Each row is a point on a landscape with many valleys, with its height.
A ball rolls from a point to the lowest of its 2 nearest points, and stops where none of them is lower. Distance is the straight distance between rows; heights are no part of it.
pasi: [ 87 154 179 146 114  55 129 151 102 217 109 157 139  74 145 118 106 178
 139 127 102 114 106 160 129]  (h 730)
pamas: [202 150  61 128 140 151 136 110 115  80 114 110 116 164  83 143 120  99
 148  88 190 113 103  84 109]  (h 428)
dop: [140 138 126 142  73 109 103 196 100 208 130  90 133 115 178 133 124 159
 130 145 124 156 133 142 126]  (h 407)
Gom: [ 84 117 175  75 100 119 113  83 158 119 103 192 133 148 131  89 143 107
 141 162 109 121 146 160  77]  (h 278)
bafu: [ 72 131 160 104  82  96 110  96 119 112 105 141  87 180 150  78 129 132
  94 123 142 109 211 158 126]  (h 640)
potiv: [124 104 117  92 123 130 123 125 119 151 129 136 136 150 142 136 126  65
 164 132 114 147 125 158 101]  (h 238)
matu: [ 83  90 131  83  86 110 101 130 131 173 122 135 168 116 147 104 123 102
 164 144 100 154 146 180 100]  (h 314)
nomig: [162 132 152 124 139 108 193 141 153  56 116 152 122 132 100 108 129 136
 118 148  93 143 136 112 115]  (h 659)
zis: [ 70  78 152 110 156 102 127 112 115 199 125 148 102 127 138 152 166 139
 167 129 136  86 106 177 131]  (h 403)
puvek: [115  93 108 128 117 142  85  81 149 170 148  88 125 142 128 139 133  97
 138 108 131 167 123 126 169]  (h 877)
Zila: [117 124  88 107 155 131 119  98 102 126 167 146 137 107  93 186 177 101
 182  97 181 108  81 155 101]  (h 418)
Nazav: [ 92  87 130 118  99 112 128 155 140 129 111  99 175 110 153  45 120 164
  81 158  95  85 196 104 119]  (h 752)
lil: [162 115 148 103 167 184 134 108 100  16 171 130 116 115  72 138 152 115
  82 139 133 128 159 117  64]  (h 212)
gev: [ 83  91 158 103 164 136  90  86 146 187 117 137  80 150 147 155 139  96
 141 159 154  81 120 157 132]  (h 545)
simil: [129 139 120 145 166  87 156 136 103 167 138 128  61 104 106 167 143 118
 152 117 162  70  83 150 152]  (h 695)
lef: [110 157 123 125 172 192 115 123 113  47 165 141 133 134  93 117 134 114
  83 114  93 112 148 140  75]  (h 340)
kofa: [144  84  91 148  50 128  89 189 118 193 144  94 122  88 149 124 143 175
 112 147 146 150 159 182 140]  (h 451)
suk: [194 165 137 174 134 144 129 141 142 121  97 137 104 143 132 159 109 111
 144 140 140 170  80  93 143]  (h 646)
Mina: [126 111 136 165 112 143 123 172 173 148 113  99 164 103 159  94 129 184
  98 166 101 154 126 104 152]  (h 821)
budof: [ 85 125 159 143  91  87 146 132 131  88 107 127 163 129 131  36 114 181
  85 139  84 111 199  76 144]  (h 728)
Zez: [131 179 112 128 133  93 161 182  98 151 110 177 188  85 140 170 143 165
 166 122 144 149 119 170 122]  (h 330)
dek: [135 165  63 134 125  88 151 166 131 103 112 110 126 136 106 160 154 121
 183 142 149 121 132 130 148]  (h 207)
Dimo: [134  71 120 142  56 124  91 147 117 180 169  86 100 116 140  95 118 160
  92 132 106 139 171 144 138]  (h 497)
Gisor: [171 132 112 122 145 186 175 142 123  26 166 103 116  98  72 133 147 147
 125 119 122 132 133 134  84]  (h 312)
Viti: [141 135 124 110 127 144 159 133 127  81 167 129 110  85  85 117 143 105
 128 105 143 125  87 176  87]  (h 404)
simiz: [147 149 145 134 135 144 148 142  93 125 199 120 127  45 105 142 120 114
 124 112 164 114  64 166  83]  (h 480)
ranas: [110  52 104  97 136 177 166 127 143  89 113 122 185 152 161 100 120 153
 118 135 117 134 187 132 132]  (h 798)
rik: [111  90 120 116 184 159  99  97 141 117  97 142  98 182 138 155 150  80
 108 151 159 101 159 137 136]  (h 635)
Nurab: [ 78 135 165 109 138 135  74  81 115 109 149 170  83 173  97 104 176  80
 101 101 129  72 144 132  71]  (h 665)
tibes: [136 152  83 127 151  98 134  98  95 152 154 159 148 109 101 214 150 130
 186 118 185 104  90 110 143]  (h 490)
tuli: [181 122 170 143 133 119 111 111 140  79 136 103 139 145 165 143  94 145
  89 115 145 172 181  49 182]  (h 345)
zodo: [104 164 154 128 143 151  97 105 137 154 127 134 111 146 147 110  89  97
  80 138 106  93 120 116 119]  (h 500)
vavut: [132 162 121 121 103  97 144 207 113 181  99 124 186  94 170 136 116 150
 150 131 117 142 120 159 108]  (h 369)
Bemo: [157 137 123 193 128 141 144 123 116 153 119 139 101 135 107 140 121 136
 147 112 136 165  41 128 151]  (h 691)
sote: [132 114  75 119 122 124 167 131 134 141 105 149 188 106 128 163 121 141
 213 171 155 141  77 125 142]  (h 276)
vak: [ 83 179 149  96 177 135  97 111 138 167 152 137 117 111 143 152 131 115
  92 132 119  61  93 133 124]  (h 610)
ver: [106 134 129 208 110 134 116 142 136 179 110 133 142 113 141 127 116 173
 140 130 118 187  76 145 177]  (h 750)
mot: [176 153 169 154 120 112  67 111 119 143 118 105 111 168 148 128 103 106
  73 103 134 173 174  65 155]  (h 382)
rogo: [ 78 141 128 135  97 127 110 133 137 148 107 114 111 162 163  80 125 151
  86 146 123 104 178 161 136]  (h 684)
dunu: [ 56 145 157 109 109  83 108 111 114 164 122 187 138 111 112  93 143 117
 138 166  88 102 109 139  88]  (h 391)
Rona: [105 165 116 148 149 166 126 170 164  87 117  81 166 115 149  94 124 165
 116  92  70 137 157 104 139]  (h 503)
Pok: [132 140 161 118 132 132  69  90 101 157 135 116 113 174 155 115  93  82
  60  98 120 116 163  73 116]  (h 424)
kabub: [143 117 115  94 158 141 177 136 143 134 133 158 179  71 114 144 101 110
 186 143 120 124  70 148 105]  (h 183)
Tevi: [150 121 151 140 109 107 147 132 150 147 128 110 116 143 137 109 113 118
 115 115  98 154 120  95 155]  (h 569)
nadil: [114 153 100 101 143  90 153 168 117 119 125 156 157 102 112 170 178 121
 166 153 133 131 128 169 114]  (h 275)
Bipi: [191 158 110 113 160 174 153 110 148  76 114 114 113 147 119 142 118 117
 108  92 162 117 111 110 127]  (h 481)
furim: [ 86 139 159 144 106  90 128 140 140 185  84 131 101 118 145  90 113 171
 109 166 112 107 122 167 147]  (h 743)
tekit: [103 169 173 145 145  87 152 161  82 202 145 182 123  84 132 143 101 146
 115 135 116  77  90 144 114]  (h 669)
Geses: [ 85 108  94 123 138  74 144 144 110 195 127 119 128 120 140 173 170 151
 178 119 159  98 139 170 162]  (h 237)
goke: [173 134 140 115 169 128 136 106 141 131 127 116  74 145 105 151 140  97
  93 108 155  94  99 112 121]  (h 549)
pufa: [208 193 100 161 165 175 118 147 127  81 109 136 124 112 104 179 124 127
 150 143 158 142  70  87 115]  (h 607)
kamur: [161  95 107 178 109 131 131 170 155 100 137  86 118 128 156 124 113 134
 112 168 139 136 194 101 184]  (h 731)
siviv: [ 90  93 137 124 122 129 105  67 148 156 125 109  79 157 110 113 145 132
 141  92 123 154 114 168 156]  (h 904)
Neki: [ 86  71 133  83 131 161 149 126 128  89 107 118 199 126 152  76  99 174
 109 151  80  94 216  94 117]  (h 775)
sumu: [139  62 126 131 100 143  78  65 122 129 141 111 125 173 136 129 128 106
 104 124 151 195 167 122 160]  (h 858)
magel: [154 115 125 139 159 110 158 125 103 119 160 114  60 102  73 160 171 107
 115 129 181  87  65 133 116]  (h 627)
lakem: [ 98 175 111 156 177 150 141 154 177  76 126 111 134  75 107 127 130 161
 143 106  95 117 119 139 161]  (h 563)
muma: [ 89 100 181  76 123 138 128 115 136 164 110 177 125 140 142 110 149 119
 153 123 125  87  94 172  51]  (h 96)
tenet: [182 138 112 118 122 149 147 134 162  85 128  82 167 137 141 132 134 155
 137 100 103 167 145  54 145]  (h 344)
Nuvi: [118 126  82 128 105 109 129 148 142 157 106  88 108 138 138 133 152 145
 152 132 159 135 149 169 166]  (h 122)
tepo: [164 110  80 125  95 150 142 101 142 143 111 108 157 140 133 146 113 137
 188 150 157 157  71  92 146]  (h 331)
dede: [152 192 121 170 164 163 113 148 153  59 148 131 108  94  88 141 114 112
 146 101 103 145 119 136 126]  (h 622)
kagov: [101  31 136 111 125 161 125  90 134 129 127 139 147 183 154 104 137 106
 114 143 123 149 152 122 125]  (h 831)
bele: [174 156  77 162 159 141 149 136 107 106 134 152 121 105  90 187 136 123
 168 162 172 101  64 111 138]  (h 553)
Taduk: [ 66 119 142  94 118  61 116 133 109 189 123 155 181  93 126 130 150 122
 166 117  95 146 123 165 101]  (h 378)
Telo: [162 119 148 113  55 100 107 147 120 161 148  84 109 148 158 108  96 119
 104 111 120 151 181 120 130]  (h 534)
Ganek: [108 152 164 112 130 112  99  80 118  93 117 168  80 184 125 105 112  99
  84 110 138 113 172 150 112]  (h 592)
nefit: [130  91 106  90 142 137 119 109 126 102 143 142 122 151  99 150 164  56
 185  97 140 128 104 156  89]  (h 320)
foro: [129 119 178 120 126  93 196 124 120  56 103 146 145 149 138  78  94 176
  84 130 100 123 170  92 143]  (h 698)
noda: [131 139 144 124 130 100 164 156 137 134 123 137 143 119 112 109 133 135
 127 124  86 155  85 137 115]  (h 612)
mudib: [187 140 137 132 150 138 158 124 122  37 114 118 143 149 125 154 101 158
 128 104 127 158 181  56 170]  (h 299)
fik: [111 169 112 117 161 167 139 146 137  88 140 113 146 151 125 105 139 148
  82  93  88 114 141 125 107]  (h 443)
vuko: [174  98  73 118 123 131 150 101 119 131 111 113 112 168  97 155 143 109
 177 118 168 130  70  84 130]  (h 379)
mulu: [ 67 179 160 118  97 116  96  82 123 161 131 164 112 120 127  73 111  96
 114 144  91  65 128  94 114]  (h 488)
lonoz: [133  96 135 146  82 110  96 127 126  96 167 115 124 144 153 115 108 148
  60 153 145 141 227 114 175]  (h 763)
vafu: [127 104  97 145 153 153 118 121 150 110 112  98 120 160 150 148 146 121
 107 184 145 133 178 113 181]  (h 694)
rak: [143 149 169 152 146 122 158 138  69 179 185 172 117  52 126 158  86 118
 116 116 155  87  82 165 101]  (h 577)
Gel: [153 161 135 153 145 152 102 131 127  96 143 141 126 141 108 120  86  72
 117  97  91 166 117 120 120]  (h 639)
vek: [126 149 133 200 116 163 107 171 171 139 106 111 144  98 179 133 132 177
 134 145 127 179  94  99 172]  (h 791)
mufa: [175 111  73 114  92 159 155 129 163  89 108  97 172 141 140 133 127 154
 177 153 140 175 134  82 145]  (h 371)
Sala: [172 120 141 132 124 121 122  99 109 136 129 118  91 168 105 115 105  83
 125  66 109 173 101 119 125]  (h 605)

Where does a ball stop that starts at each point below?
Telo | Nuvi
kamur | Nuvi
pasi | lil
dede | lil
puvek | Tevi
vek | potiv

Call two points neighbours if one is among the 2 nearest of the other. Go from one point of each pair to the other, from neighbour to neighbour, staying as low as possible. Name the highest point that can't be avoided.
kabub and lil | Gel
kabub and muma | zodo
muma and potiv | dunu
tepo and mudib | mufa
